A landscape with many valleys, sampled at points; each row gives a point and its height.
From any point a ball takes the steepest step (drop divided by distance) to one of its 2 nearest points. It stops when none of these is lower. Distance is the straight distance between rows; heights are no part of it.
<734> (h 333): [109 104 186 123 149 144  93 100 117 140 111  93 153 106 134 102 122 125
  80 111  38 128]
<333> (h 234): [135 133  95 157 160 101 144 123 100 142 126 165  86 174 122 102 148 107
 195 103 110 147]
<438> (h 614): [155 145 121  93 121  63 194 174 108 116 120 122 137 134 125 130  93 144
 145 179 178 107]
<460> (h 120): [165 128 119 124 181  99 186 181 157 117 143 148 115 155 112  60  91 133
 122 109  97  66]
<716> (h 360): [ 86 160 151 109 121 112 186 141 136 114  92 119 142 155 106 155 182 167
 123 170 141 124]
<403> (h 529): [126 171  76 162 131 144 102 137 164 138 117  87 125  95 126 132 142 125
  80 129 139 117]
<630> (h 285): [139 109  76 176 139 102 129  87 102 146 102 130  80 147 147 141 134  90
 201 133 126 134]
<847> (h 663): [114 121 162 158 145  86 177 130 108 136 168 141 120 164 123 113  79 123
 121 170 177 148]
<1078> (h 625): [127 171 117  84  97  79 182 187 127  93  67 101 142 101 117 136 100 139
 152 187 160 101]
<972> (h 496): [136 120 164 107  95 145  68 129 107 144 158  96 137 107 148 146 102 120
  64 106 113 104]
<410> (h 391): [145 132 145 112 156  89 198 165 154 116 104 109 142 116 115 104  81 103
 109 155 133  77]
<814> (h 699): [175 133  63 115 125 153 104 157 162 119 164 163 107 158 151  90 124 120
 152  98  85 112]
<1087> (h 366): [111 125 152 131 156  93 190 167 133 115  62  81 133  88 108 146 108 105
 114 167 149  75]
<739> (h 249): [145  85 121 123 131 154  80  95  90 136 145 153 131  98 127 120 115  68
 162  56 126 174]
<750> (h 400): [ 79 157 143 122 115 143 165 134 156 118 115 112 134 161 104 130 162 144
  91 162  96 134]
<700> (h 324): [105  82 163 168 155 115 156  75 111 136 136 124 147 119 116 169 151 175
 175 164 215 152]
<320> (h 332): [119 163  76  87 139 149 149 143 165 107 126  98 163 138 103 130 129 136
 115 146 132 125]
<719> (h 228): [124  99 111 152 156 137 129 115 112 150 124 108 131 135 138 192 164 153
 142 172 207  92]
<542> (h 469): [103 112 169 123 142  99 128 123  62 158 161 137 120 174 123 135 107 150
 161 131 138 172]
<462> (h 504): [ 91 121 157 128 152 118 133 125  61 143 189 167 121 166 116 113 125 120
 177 127 171 197]
<760> (h 353): [156  96 169 121 117 180  84 128 124 130 157 184 153 122 135  84  88 140
  52  88 105 143]
<584> (h 251): [126 104 183 134 162 146 149 106 139 124 132 165 149 150 125  63  87 131
  86 128  54 121]
<619> (h 539): [ 73 110 162 146 129 125 116 103  67 138 206 175 106 130 125 106 136  89
 200 129 172 224]
<363> (h 452): [137 159 133 112 143 138 133 169 196  87  51 133 150  81 112  76 177 121
 110 104  73  75]
<83> (h 482): [157  86 121 108 114 171 107  90 115 134 137 103 142 125 138 199 178 136
 103 101 139 124]
<468> (h 494): [142 168  85 129 126 137  81 170 170 123 119  76 114  83 133 127 160 128
  77 104  98  78]
<861> (h 556): [149 108  71 147 151 158 133  87 129 128 114 137 121 147 126 156 201 137
 139 103 137 131]
<533> (h 438): [154  74 134  99 121 166 102  75 125 130 161 125 153 132 145 142 153 114
  93  81 105 133]
<490> (h 451): [144 126 104 166  90 170  74 117 113 109 187 196 101 154 152  87 124 115
  77  92 114 186]
<236> (h 580): [138 126 116 126 128 111  99 124  81 156 161 137 121 154 144 157 132 117
 158 141 186 127]
<345> (h 525): [127 121 140 126 107 144  72 118  85 138 175 118 123 112 143 141 113 124
  78  93 127 154]
<270> (h 635): [112 171 115 124 103  71 157 153 118 111  63 109 129 113 136 162 126 167
 148 205 175 119]
<539> (h 471): [145 132 119 129 119 133 138 133 156 143 100 120 125 147 137 157 176 134
 104 149 125  70]
<777> (h 439): [ 89 168 160  76  87 128  89 192 139 110  61 102 119  96 118 134 156 117
 105 130  75  95]
<1024> (h 691): [115 135 190 108  71  88 207 131 138  98 111 134 142 143 123 133 110 141
 108 193 142 136]
<137> (h 436): [101 132 157 123 100 145 142 103 167 121 108  97 145 134 123 170 175 134
  82 151 110 114]
<1042> (h 644): [134 140  90 132 121  97 150 134 119 111  79 109 137 122 150 172 142 172
 169 207 207  95]
<186> (h 650): [163 140  88 155 132 149  83 148 131 140 187 174 114 113 134  86  94  83
 112  78 165 136]
<38> (h 459): [ 56 161 193  77  89 141 100 175 156  92  85 105 137 101  91 116 150  95
  70 143  96 109]
<1093> (h 664): [168 146  95 152 131 124  85 174 126 154 173 144  98 138 148 104 102 115
 114  94 160 103]
<802> (h 255): [157 129 127 145 145 126 100 126 107 152  82 132 119 118 134 118 121 135
 138  72  96 118]
<328> (h 402): [147 115 135 138 119 186  79 123 107 111 189 195 130 132 147 100 113 134
  41  71 113 163]
<887> (h 275): [106  85 157 160 150 121 162 103 108 139 107 103 122 136 130 196 157 167
 147 196 191 106]
<944> (h 687): [189 143  57 114 121 123 104 148 176 113 145 121 114 126 147 109 136 130
 175  91  84  90]
<355> (h 385): [ 96  97 199 100 129 148  96  99 118 134 157  87 143 100 120 141 126 158
  83  86  72 160]
<550> (h 392): [ 85 147 206 116  68 129  92 120 133 122  69 100 141 101 131 141 141 137
  87 137  69 129]
<653> (h 433): [ 98  87 238  90 108 139 113 111 135 145 158  93 145  94 121 157 109 161
  99 108 115 133]
<341> (h 187): [142 119 134 115 200 124 164 140 148 116 124 155 130 140 118  51  84 114
 114 123  63  96]
<135> (h 276): [134 112 128  97 105 148 144  90 122 132 157 141 149 158 125 153 122 130
 147 126 130 166]
<692> (h 253): [121 110 175 145 110 128 144  91 132 145 101 124 145 113 118 144 110 155
 120 124 125 148]
<271> (h 193): [154  91 117 143 141 133 101 106  76 156 122 150 112 118 135 138 129  93
 161  72 137 144]
<230> (h 655): [146 156  73 151 102 126 116 152 140 129  78 118 121 102 150 168 150 172
 140 162 177  95]
<674> (h 440): [ 85 147 141 129 119 139 170 118 153 127 166 121 147 170 107 127 123 144
  92 180 126 152]
<96> (h 300): [131 168  99 123  94 125 103 127 142 135  84 108 129 117 134 120 116 128
 114 134  72 136]
<1056> (h 613): [ 92  84 188 174 142 120 131  67 136 150 197 127 113 143 118 123 114 118
 148 122 152 171]
<1130> (h 178): [105  99 125  82 129 151 131 101 118 129 190 132 156 140 113 135  83 111
 160 129 149 183]
<364> (h 675): [187 140  48 130 116 103 131 145 173 117 103 118 112 104 149 143 122 136
 200 120 109  82]
<610> (h 284): [135 102  78 159 162 155 114  95  89 134 106 125 121 118 128 184 180 165
 176 149 208 119]
<449> (h 523): [150  85  75 131 131 172 115  66 115 127 125 125 140 114 139 182 175 109
 154 101 161 153]
<665> (h 410): [131 164 138 117 128  89 144 219 181  90  71 107  96  73 126 129 151 127
 151 134 101  40]
<1055> (h 710): [199 133  84 122 106 108 140 162 148 134 141 175 109 147 136  90  95 122
 167 106 133 109]
<511> (h 432): [136 178 128 131 124 110 123 190 185 108  60 116 118  86 127 101 163 141
 124 106  86  65]
<436> (h 47): [166 147  92 146 178  78 183 181 141 121 154 150  94 162 128  74 105 120
 155 117 126  88]
<506> (h 269): [128 165  40 113 145 115 154 130 152 120 130 113 142 145 129 138 147 142
 163 172 168 132]
<302> (h 292): [126 107 170 135 167 129 106 118  98 157  82 114 135 124 136 106 119 124
 118  86  66 110]
<1105> (h 554): [119 119 111 123 110 140  74 106  83 140 187 111 119 135 142 164 133 107
 125 120 155 172]
<702> (h 507): [163 110 108  98 116 150 114 124 135 152 145 132 133 149 146 161 167 135
 106 115 163  83]
<1084> (h 390): [126  98 137 101 142 184 116  88 136 119 166 138 164 139 108 116 127 126
  87  85  94 160]
<958> (h 401): [113 125 130 145 130 141 165 102 145 127 177 156 115 199 122 110 114 115
 110 164 114 159]
<993> (h 323): [129 109  97 198 141 122 108  76 100 136 114 145 106 120 141 150 148  89
 200 142 182 155]
<465> (h 434): [157 150 111  91 130 161 113 155 179 101  66 132 156  89 130  83 173 147
 101  81  58 102]
<59> (h 260): [135 162  72 136 105 128  92 120 126 131 131 106 118 126 153 134 110 120
 145 144 103 145]
<110> (h 600): [145 113 132 103 124  80 149 145  87 132 140 129 138 136 137 141  84 124
 165 163 190 116]
<241> (h 376): [115 104 165 134 137 127 131  94 117 145 159 131 151 138 114 154 136 165
 151 132 206 170]
<278> (h 665): [177 145  80 149  90  99 154 139 157 118  69 125 114 114 147 148 129 149
 169 167 131  86]
<874> (h 326): [126  97 124 115 152 182  97  98 110 132 172 137 142 112 118 110 102 108
 115  59 105 189]
<513> (h 342): [123 116 110 135 111 151 136  80 133 137 178 157 128 184 134 131 138 104
 135 143 133 173]
<243> (h 308): [117  99 155 142 121 120 159  63 124 131 119 121 143 145 117 169 140 163
 174 141 117 170]
<1141> (h 370): [113 151 114  61 124 154 146 150 150 108  95 105 164 118 104 135 129 134
 115 130  92 126]
<1114> (h 331): [127 169 150 121  85 107 132 133 132 122  70 139 126 132 135  98  90 134
 126 153  64 134]
<426> (h 337): [139 130 120 150 154 109 145 139 132 144  75 104 136  80 115 136  96 132
 136 132 155  85]
<385> (h 555): [117 136  94 176 129 153 121 107 159 143  77  90 144  84 110 162 132 145
 102 137 168 133]
<918> (h 305): [126 114 201 117 127 168 106 120 130 126 125 178 164 126 129  71 113 155
  64  97  55 136]
<393> (h 179): [136 155  88 159 152  87 156 142  96 129 146 170 101 178 127 105 132 126
 173 140 159 146]
<327> (h 586): [173 116  45 151 137 153  99 115 129 116 144 144  99 134 148 134 202 108
 161  72 133 134]
<276> (h 640): [ 85 108 187 169 139 112 144 107 128 153 196 140 117 155 108 113  73 133
 112 148 142 165]
<32> (h 441): [121 136 165 115 140 131 124 150 144 134 103 114 140 116 123  98  97 105
  85 141  72  76]
<979> (h 417): [121 133 160 102 130 122 165 151 142 122 116 126 147 138 123  99  72 113
  94 146 109 107]
<446> (h 115): [136 150 100 157 161  78 177 154 134 126 130 143 103 161 123  95 106 127
 140 150 135 120]
<848> (h 572): [ 79  86 185 161 128 125 114  76 106 125 215 153  95 123 135 123 126  87
 196 120 146 215]
<825> (h 203): [150 162  36 126 114 137 108 124 145 126 150 110 130 127 139 131 133 107
 145 145 159 138]
<597> (h 404): [135 163 101  63 121 171 125 165 162 101 103 115 159 102 113 102 152 149
 101  91  78 120]
<1043> (h 460): [145 180  85 139 140 111  98 195 180 117 117  97 114  90 128  99 138 145
 123  96  86  66]
<897> (h 387): [117 131 148  93 141  86 173 200 155  82  58  98 105  86 110 140 128 103
 131 162 136  51]
<1048> (h 631): [161 121  76 149 142 164  88 132 105 123 186 171 103 105 137  90 158  63
 127  56 157 170]
<508> (h 283): [ 89  90 137  97 131 146 109 113  94 130 228 134 123 132 116 122  78  77
 174 126 157 195]
<756> (h 612): [148 130  63 154 154 155  92 145 117 126 181 164  83 150 143 103 182  75
 134  53 115 139]
<742> (h 462): [112 140 178  95 131 133  78 169 129 142 122 108 132  99 140 108  97 110
  60 128  90  88]
<922> (h 350): [102 104 101 188 153 140 106  68  88 137 133 135 107 141 135 175 182 131
 172 131 181 168]
<338> (h 298): [129 103 154 155 143 124 116 111 105 162 112 116 134 107 129 165 101 128
 126 128 153 116]
<736> (h 358): [ 94 153 190 106  69 133 127 124 131 120  87 136 142 134 126 115 104 152
 120 143  56 158]
<1028> (h 429): [101 124 187 128 115  96 156 105  97 144 163 127 136 154 113 143 107 183
 155 137 166 171]
<783> (h 419): [ 73 171 170 125  98 102 100 167 115 127  53  92 113 100 119 137 146 126
 104 140  92 104]
<389> (h 320): [106 126 149 120 122 106 166 111 109 132 107 115 128 171 135 174 167 170
 144 184 155 114]
<171> (h 681): [136 130 180 143 100  82 207 131 136 119 127 149 140 143 129 112  74 141
  93 183 156 140]

Where does a ball stop that starts at each point below?
<1048>: <271>
<944>: <1087>
<110>: <1087>
<403>: <1087>
<1056>: <719>
<490>: <436>
<993>: <436>
<783>: <825>
<465>: <825>

Call two points neighbours if one is among the 2 nearest of the other. Go from one point of each pair to the other, from neighbour to neighbour, staying as low as possible. Name the highest point that can't be avoided.
<436>, <825>: <363>
<750>, <1087>: <674>
<271>, <1087>: <653>
<1130>, <692>: <243>
<719>, <436>: <922>
